Points, in no order, along strands that fork and pass close to each other.
In the rows, zero is written as 128.
Two points are linked if the straight distance between their rows is under 43.7. Some points are linked to none.
Z_517: [107 116  81 142 124 166  88 138]
Z_379: [133 158 165 108 144 105 203 124]
Z_881: [133 119 169 114 106  91 100 113]
Z_385: [134 179 111 120  73 135 120 145]
Z_91: [115  96 111 131 121 144  60 135]
Z_662: [144 153 131 125 145 109  65 132]
Z_712: [116  87  80 164 124 155 173 101]
Z_634: [106 121 180 106 119  88 175 102]
Z_706: [164 116 198 132 143 107 151 167]
Z_614: [123 206 100 130 103 131  93 146]
Z_375: [110 153 143  98 180 108 181 108]
Z_480: [119 172 131 111 136  86 113  97]
Z_224: [141 124 118 124 113 155 102 153]
Z_352: [137  72 118 141 125 178 164 152]
Z_638: [130  83 111 133 111 176 140 151]
Z_237: [108 111 107 131 104 142  57 132]
Z_114: [154 122 176 121 142  97 109 134]
Z_891: [138 137 148 114  74 121 125 133]
Z_593: [147  67 122 149 181 164 128 149]
Z_42: [117 141  88 137 114 160  82 149]
Z_748: [109 153  95 126  64 158  96 146]
Z_683: [120 123 181 114 171  83 168 113]
Z_339: [122 140 139 117 100  98  71 114]
Z_887: [118 147 126 122  99 111  61 122]
Z_116: [146 117 196 125 152  82 134 131]
Z_623: [149  82 138 130 138 158 113 158]
Z_142: [124  80  86 179 168 131 139  87]
Z_37: [ 91 153 130  87 134 112 186  94]
Z_954: [123  48 115 156 137 160 164 120]
Z_519: [121 117 186 112 111  84 157 108]
Z_33: [112 132 165 107 167  83 152  98]
Z_429: [120  65 126 131 108 155  96 135]
Z_99: [162  90 172 133 127 145 139 177]
Z_868: [161 192 122 123 162 110 100 140]
Z_11: [124  73  97 165 135 154 177 106]
Z_869: [115 142 154 105 157  81 135  89]
Z_557: [132 122 134 115  70 139 110 142]
Z_325: [108  91  74 181 162 130 123  85]
Z_399: [ 85 101  70 161 145 156  83 113]
Z_370: [113  96  75 178 114 140 171  85]
Z_365: [135 123 155 117 106 103  85 122]
Z_4: [ 91 122 166  96 136 103 192 102]
Z_804: [165 158 156 119 132 115 140 146]
Z_828: [109 139  73 135  84 186 128 153]
Z_327: [128 189  93 132 104 150  91 156]
Z_414: [141 118 146 119 112 122  85 137]
Z_194: [127 200 114 115  86 116 130 125]
Z_431: [146 126 131 123 122 138  89 148]
Z_531: [125 192 122 105 117 106 158 109]
Z_884: [162 191 133 117 163 106 132 134]
Z_320: [165  98 186 135 136 129 140 177]
Z_972: [165 136 193 131 151 104 165 160]
Z_163: [129 116 185 114 114  84 134 109]
Z_162: [107 186 113  97 160 108 164 100]
Z_182: [114 152  85 128  70 172 114 155]
Z_986: [150 154 149 119 153  95  87 125]
Z_758: [ 96 106  76 151 134 163  84 127]
Z_155: [123  51 131 133 126 154 104 136]
Z_248: [ 87 137 137  86 179 114 171 102]
Z_914: [123  43 129 144 137 160 133 134]
Z_165: [125 208 113 111 104 110 152 117]
Z_472: [109 144 111 128  91 127  59 132]
Z_509: [122 151 152 105 103  94 153 102]
Z_279: [ 98  97  70 170 158 145 111  99]
Z_415: [104 193 112 101 137 104 154  95]
Z_471: [120 182 124 120 130  89  87 105]
Z_547: [137 144 160 109  92 100 138 119]
Z_233: [123 165 111 120  72 138  99 141]
Z_281: [151  88 155 129 137 138  93 153]
Z_389: [108  66  93 146 137 157 107 116]
Z_421: [113 156 142 106 144  84 126  88]
Z_521: [122  79 131 123  84 152 102 140]
Z_193: [156 165 112 125 128 147 102 160]
Z_768: [156  84 157 134 125 164 150 179]
Z_25: [132  70  97 166 179 150 146 112]
Z_918: [133 189 118 124 129 103  86 125]
Z_674: [154 140 161 120 148  96 102 128]
Z_60: [120 124  72 139 107 185 139 150]
Z_906: [123 162  86 135 109 162  91 157]
Z_313: [156  99 174 125 138 115  97 149]
Z_552: [127 101 133 118  70 148 106 145]
Z_740: [111 119  67 190 111 135 169  83]
Z_870: [133 101 110 128 109 169 119 153]
Z_423: [137  68 106 159 176 162 149 129]
Z_232: [108 101  67 156 122 169 158 117]
Z_5: [150 160 170 116 150 104 190 136]
Z_70: [107 158 141  98 113  97 167  93]
Z_250: [113 134  71 202 117 119 152  80]
Z_645: [151  76 141 140 130 179 169 176]
Z_978: [118 108  75 144 122 179 140 141]
Z_582: [142 131 189 120 166  85 159 128]
Z_811: [155  86 130 137 159 164 121 164]
Z_663: [163 157 179 123 158 103 181 149]
Z_627: [ 91 137 150  91 139 110 194 101]
Z_567: [151 184 140 111 174 103 160 122]
Z_548: [147 193 113 128 146 115  83 139]
Z_896: [131 170 144 105 176 102 176 113]

A fork is a point with three links, a tip a point with one. Leave the first point through the second and follow the links. Name the first fork or tip that comes.
Z_385 / Z_194: Z_162
Z_224 / Z_431: Z_365
Z_706 / Z_972: Z_379
Z_548 / Z_868: Z_248
Z_480 / Z_421: Z_114
Z_155 / Z_914: Z_712
Z_279 / Z_399: Z_614

Follow the links from the first point to the second, and from the first to the third. Name the last point that the two ways share.
Z_740 / Z_60 / Z_954: Z_712
Z_887 / Z_634 / Z_431: Z_365
Z_163 / Z_887 / Z_431: Z_365
Z_986 / Z_811 / Z_869: Z_114
Z_662 / Z_582 / Z_811: Z_114

Name the points in between on the shortest way along the links from the first point to the second, in order.
Z_896 / Z_548: Z_567 Z_884 Z_868
Z_582 / Z_918: Z_683 Z_33 Z_869 Z_421 Z_480 Z_471
Z_313 / Z_986: Z_114 Z_674
Z_25 / Z_399: Z_142 Z_325 Z_279
